Each row is a point on a tangle of strands that fork, close into loops and nearly touch. The rows are in no order.
(in the rows, 128 means zero)
Two points are linked if the straight distance between their rows is under 76.3. Some points are linked to none.
<862>: [122,100,104,137,98,120,160,162,136,146,150,158,146,119,126,116,114,146,116,110]
<590>: [127,141,153,134,93,144,114,95,135,129,123,103,148,176,139,130,117,112,111,96]
<1331>: [124,122,109,143,184,129,126,100,140,101,110,153,120,97,116,128,135,150,128,116]
<653>: [120,104,131,144,116,140,142,132,167,115,102,142,103,96,131,133,142,144,170,145]
<246>: [123,121,131,123,152,117,141,133,111,90,113,114,145,154,139,113,133,128,114,115]
<1165>: [117,159,135,91,88,140,98,133,140,138,142,120,109,119,131,138,148,111,158,156]
<669>: [124,161,128,164,126,138,69,115,100,154,134,108,121,127,143,147,128,123,107,101]
<629>: [130,116,107,127,92,104,152,164,120,161,163,135,157,101,122,138,129,117,116,98]
<885>: [138,122,112,113,103,114,143,132,109,118,134,115,148,115,150,158,130,146,129,83]
<686>: [139,159,155,146,148,107,109,125,115,125,140,113,112,131,88,132,115,131,121,176]
<1065>: [137,136,121,167,118,125,103,98,138,166,133,111,119,150,101,152,113,129,114,108]
<624>: [145,140,153,126,122,142,168,124,111,143,119,161,165,123,136,136,62,139,120,113]
<808>: [139,109,127,118,149,119,170,133,152,126,128,145,151,137,103,134,100,129,131,168]
<688>: [152,124,113,107,124,126,135,107,100,123,136,82,161,170,152,159,120,110,119,87]
<522>: [117,175,176,99,106,130,107,134,110,141,138,123,114,175,119,106,131,107,109,172]
<792>: [126,94,106,128,140,124,144,137,171,131,131,127,131,149,95,119,122,125,136,159]
<80>: [120,112,121,129,160,129,111,122,121,102,124,119,115,148,141,113,118,147,128,128]
<205>: [141,160,117,100,137,113,121,91,138,139,123,116,144,107,92,151,162,101,128,129]
<1013>: [119,147,132,149,172,134,119,139,109,144,117,161,123,113,129,139,101,141,118,142]
<567>: [129,161,130,141,138,127,99,100,107,140,116,120,133,119,129,146,154,116,105,92]
<437>: [134,128,129,191,172,143,74,126,104,155,123,100,118,149,137,126,130,116,111,143]
<513>: [141,117,88,116,114,122,123,112,118,161,148,113,149,153,128,160,122,117,115,84]
<237>: [125,130,160,113,103,134,123,146,128,133,106,105,91,102,139,112,172,138,160,181]
<311>: [120,137,173,155,105,127,104,140,117,105,143,112,102,152,130,75,138,127,109,147]
<461>: [112,98,158,135,96,140,127,125,137,101,103,118,104,154,166,90,133,147,122,108]
<1177>: [128,104,111,127,122,124,135,153,152,164,145,96,120,149,94,132,131,109,149,185]
<599>: [116,162,139,82,99,125,110,137,114,143,139,128,125,152,128,118,138,105,123,147]
<1048>: [148,98,118,127,172,128,160,143,99,146,108,115,146,167,134,148,122,104,107,127]
<261>: [93,132,116,98,149,150,111,129,134,133,113,147,111,138,120,85,171,110,114,152]
<123>: [142,83,109,137,146,118,163,142,119,108,153,141,146,115,144,121,89,160,126,112]
<385>: [109,148,112,110,134,135,117,103,127,142,115,148,146,173,114,124,136,106,93,84]
<546>: [135,85,88,116,166,156,147,147,121,151,125,158,127,132,161,156,83,140,148,130]
<798>: [132,123,120,161,100,144,92,87,150,187,118,96,103,129,117,149,140,138,128,106]
<929>: [112,85,91,130,108,126,151,146,158,142,122,144,139,149,123,110,141,134,112,101]
<126>: [133,134,147,150,159,118,141,149,83,144,100,125,150,102,166,155,143,109,112,105]
<47>: [110,102,146,133,120,133,107,129,117,114,156,75,116,150,129,83,143,133,108,149]
<1326>: [154,180,178,154,113,109,116,97,119,99,128,107,137,108,118,157,124,135,129,117]
<240>: [128,149,175,127,91,152,112,91,121,102,125,100,132,158,156,110,148,114,112,104]
<657>: [118,140,128,112,63,152,99,122,158,118,146,109,87,118,145,127,145,128,173,145]
<914>: [156,146,150,146,148,94,134,137,113,153,148,108,136,120,84,147,107,112,114,172]
<882>: [145,157,155,131,139,126,143,117,111,119,148,138,165,135,121,150,62,136,119,135]
<374>: [134,176,149,136,92,109,140,131,128,117,134,182,119,94,126,121,133,140,123,118]
<319>: [157,108,117,112,126,141,181,138,116,152,131,168,180,102,127,119,68,133,131,117]
<917>: [143,121,137,145,156,118,134,88,143,94,103,121,118,110,114,138,131,155,137,113]
<840>: [124,123,98,102,148,128,112,137,131,102,143,121,120,122,136,129,132,141,151,145]
<82>: [120,117,127,134,124,126,147,123,186,76,137,151,109,108,95,107,121,130,158,149]
<1030>: [120,121,148,117,53,147,133,143,165,136,136,115,96,128,136,105,158,121,163,161]
<772>: [132,152,155,120,133,120,144,143,95,129,83,128,137,116,145,135,153,118,122,115]
<960>: [104,76,122,127,121,136,132,120,160,101,99,137,106,156,155,93,109,152,134,100]
<398>: [146,157,168,135,130,121,115,100,113,101,104,94,111,94,129,148,147,149,150,136]
<1133>: [128,144,119,145,141,127,128,122,170,112,144,146,119,97,87,138,121,119,157,163]
<1218>: [148,106,100,123,128,109,151,95,144,146,120,102,147,129,86,138,174,105,118,105]
<381>: [124,111,82,96,143,137,152,171,123,99,173,136,152,94,143,137,112,112,164,142]
<241>: [116,131,157,108,88,146,130,120,143,126,105,131,105,163,140,106,128,139,134,135]
<810>: [118,150,115,124,164,124,131,161,125,140,140,158,126,84,111,137,131,99,149,169]
<230>: [139,132,114,126,166,115,102,136,99,146,129,99,111,100,120,136,159,124,126,154]
<925>: [115,77,87,145,148,133,149,131,140,130,111,153,125,123,140,119,130,149,118,86]
<206>: [131,112,119,114,170,131,137,119,107,125,113,95,146,167,121,118,140,107,108,134]
<497>: [129,147,132,165,140,114,107,129,146,136,145,145,106,112,90,131,113,146,130,154]
<904>: [154,154,163,129,101,104,142,98,131,79,132,110,138,116,113,140,121,149,126,105]
<973>: [107,77,106,114,125,140,132,136,156,110,113,126,106,138,150,97,147,148,148,133]
<115>: [133,158,129,98,126,104,135,135,123,121,136,129,143,90,107,141,161,102,140,129]
<848>: [139,146,136,93,115,105,159,152,133,101,144,144,149,98,116,134,136,126,141,148]
<765>: [113,119,134,114,98,132,114,114,147,125,139,124,111,172,119,94,119,132,114,122]
<1307>: [135,136,118,131,153,108,114,153,84,159,143,111,134,125,127,148,137,109,108,133]
<1312>: [134,135,142,195,155,132,100,155,92,176,117,118,123,123,156,143,122,123,115,133]
<266>: [120,165,160,87,107,121,151,144,105,130,87,158,129,133,146,108,168,100,119,122]
<581>: [127,114,160,130,122,129,136,141,118,68,105,124,136,154,169,94,125,136,131,112]
<389>: [152,80,102,127,129,116,158,153,114,137,150,111,139,110,142,151,119,144,137,129]
<906>: [162,93,107,132,130,114,166,115,145,164,123,118,150,106,110,170,150,107,130,105]
<1340>: [135,113,137,122,78,126,140,146,163,146,133,97,111,133,107,123,147,113,156,171]
<1112>: [108,150,97,152,176,146,135,135,141,140,142,175,129,70,84,139,126,88,147,154]
<859>: [121,88,93,88,166,134,133,123,129,144,130,109,132,158,115,110,166,106,112,136]
<167>: [139,158,141,116,75,111,132,116,114,93,149,126,143,105,137,145,129,150,127,86]
<981>: [111,101,114,109,123,129,115,108,158,81,126,126,102,114,126,93,155,147,144,120]
<459>: [144,76,104,118,180,140,173,145,124,157,101,144,138,142,137,149,111,125,128,138]
<147>: [120,152,151,130,83,138,128,129,139,140,115,164,109,162,138,127,97,140,132,126]
<963>: [127,133,93,115,122,121,105,119,136,96,172,121,127,97,134,149,120,151,156,114]
<1311>: [129,158,144,175,157,137,115,140,89,133,133,161,144,104,149,134,96,131,104,122]
<527>: [132,160,165,157,98,122,117,136,133,98,146,161,104,129,140,113,80,161,127,133]
<1239>: [94,117,108,109,165,133,122,148,117,106,107,150,114,137,127,79,166,138,113,132]
<405>: [129,117,121,119,178,120,127,157,94,163,101,117,112,106,141,129,175,119,130,153]
<1264>: [122,158,168,162,113,127,94,142,120,95,136,139,114,152,154,98,104,134,124,139]
<1322>: [106,130,137,101,133,163,108,126,96,121,108,111,143,173,181,114,136,111,115,112]
<436>: [122,138,99,145,191,125,124,116,139,131,126,165,122,89,91,134,140,126,122,142]
<1273>: [130,151,138,173,107,110,113,127,124,145,153,114,133,154,98,125,110,128,101,118]
<1026>: [132,100,122,148,120,155,165,110,177,130,91,156,123,94,125,145,126,143,163,116]
<60>: [134,103,112,114,141,150,100,86,161,126,120,95,101,129,138,149,127,151,168,142]
<961>: [115,97,100,118,112,112,120,112,175,87,159,123,114,139,108,87,132,132,130,115]
<401>: [123,76,89,128,146,141,138,137,153,136,131,136,119,145,150,141,83,156,151,127]
<1280>: [126,135,149,160,154,136,86,122,96,142,149,76,127,147,132,116,144,106,106,154]
<780>: [129,123,144,145,128,126,134,116,176,85,120,156,94,93,115,116,114,173,164,148]
<171>: [117,125,88,92,160,126,133,148,132,131,136,132,139,138,102,118,154,94,129,156]
<554>: [117,143,131,139,140,120,82,128,102,154,144,93,104,113,113,113,171,120,109,147]
<1023>: [137,154,117,111,149,129,109,94,119,137,119,106,130,138,116,156,132,118,124,122]
<1143>: [138,137,150,140,79,107,153,143,123,176,136,146,152,104,119,152,111,124,112,103]
<561>: [120,112,96,125,157,133,137,120,130,151,93,139,130,130,128,140,152,127,111,104]
<484>: [120,148,161,166,102,153,75,129,106,152,122,105,130,138,166,121,147,109,112,122]
<1240>: [112,142,141,145,134,160,88,132,99,159,110,115,148,171,171,119,147,92,100,120]
<332>: [103,100,139,124,102,138,106,109,134,117,156,93,118,169,138,87,135,128,93,104]
<184>: [152,139,160,107,109,121,177,145,131,112,147,154,156,89,111,125,91,136,156,162]
<786>: [118,132,170,92,107,161,132,98,108,118,100,94,141,158,160,122,151,114,115,116]
<609>: [131,139,144,119,134,139,127,84,131,121,94,107,140,166,134,143,112,119,120,104]
<586>: [128,128,97,98,153,132,143,155,120,111,165,166,158,114,133,131,92,137,135,132]
<1106>: [121,105,82,109,105,123,138,140,137,160,143,124,152,158,114,134,139,104,111,105]
<1095>: [105,158,97,90,147,129,128,167,124,126,146,155,141,119,111,127,137,77,142,166]
<149>: [106,112,95,110,177,128,124,163,98,135,108,144,124,129,145,109,160,126,115,143]
<430>: [150,109,138,111,121,136,186,149,135,136,135,159,165,114,111,124,71,133,146,155]
<822>: [128,151,138,157,145,125,126,109,91,142,93,131,147,94,148,158,152,115,108,69]
<195>: [144,106,135,150,176,131,117,129,107,124,111,93,112,139,151,133,129,137,132,149]
<409>: [139,129,130,141,177,141,118,120,114,140,109,124,116,131,137,159,98,143,137,156]
<1090>: [123,111,107,126,145,117,156,148,139,86,148,159,139,104,121,112,107,155,140,133]
<887>: [140,150,162,153,107,112,136,116,134,115,149,131,142,155,96,134,80,132,111,127]
<1146>: [150,118,112,130,157,133,113,78,147,104,128,106,112,117,122,161,120,153,152,113]
<482>: [130,132,136,174,131,106,121,163,87,165,139,111,133,113,134,142,127,123,99,121]
<893>: [112,119,134,120,93,114,124,96,170,91,131,144,111,159,106,89,113,136,112,99]
<764>: [133,111,94,113,112,128,150,162,138,131,151,119,141,112,135,156,120,116,158,138]
<528>: [117,159,131,60,98,128,125,143,109,130,112,141,135,142,153,118,166,109,127,116]
<988>: [115,87,111,132,119,138,131,115,176,115,121,150,116,154,137,128,86,153,140,111]
<871>: [135,165,156,161,79,108,136,131,121,148,142,166,133,101,117,131,108,137,106,101]
<188>: [133,122,119,140,135,120,144,125,138,164,111,142,135,101,111,151,137,122,126,119]
<463>: [122,162,147,142,83,134,127,146,139,142,140,183,118,126,137,129,66,157,130,131]
<102>: [138,134,154,113,125,133,117,118,127,118,106,91,95,90,139,141,159,151,167,163]
<109>: [139,148,117,115,80,110,109,101,142,78,167,117,119,114,127,133,132,153,148,95]
<878>: [111,134,129,132,102,121,137,147,130,123,107,172,107,132,142,93,154,132,110,106]

How many points has the smallest loop of links through each point below? Write - if it is on no loop.
<206> -> 10
<184> -> 20
<381> -> 6
<765> -> 8
<437> -> 7
<195> -> -
<1264> -> 9

A piece is all that can be reached along the links. How many separate loops has the piece of each point below (a circle has one, a figure eight two, a Y none), and how many tips (points with one link)?
<786> -> loops 2, tips 2
<1146> -> loops 3, tips 4
<82> -> loops 0, tips 2
<688> -> loops 0, tips 3
<1280> -> loops 1, tips 1

A tip is a point with one link. Name the tips that can be reached along the links from each point below, in the order of the rows.
<188> -> <688>, <374>, <1218>
<332> -> <885>, <237>, <1311>, <60>
<567> -> <522>, <798>
<497> -> <914>, <1026>
<230> -> <261>

Name the points in between on the shortest way along the links from the first point to the second, in order.
<772> / <184> -> <126> > <822> > <567> > <1023> > <205> > <115> > <848>
<246> / <102> -> <80> > <840> > <963> > <109> > <167> > <904> > <1326> > <398>
<1030> / <115> -> <1340> > <1177> > <792> > <808> > <430> > <184> > <848>
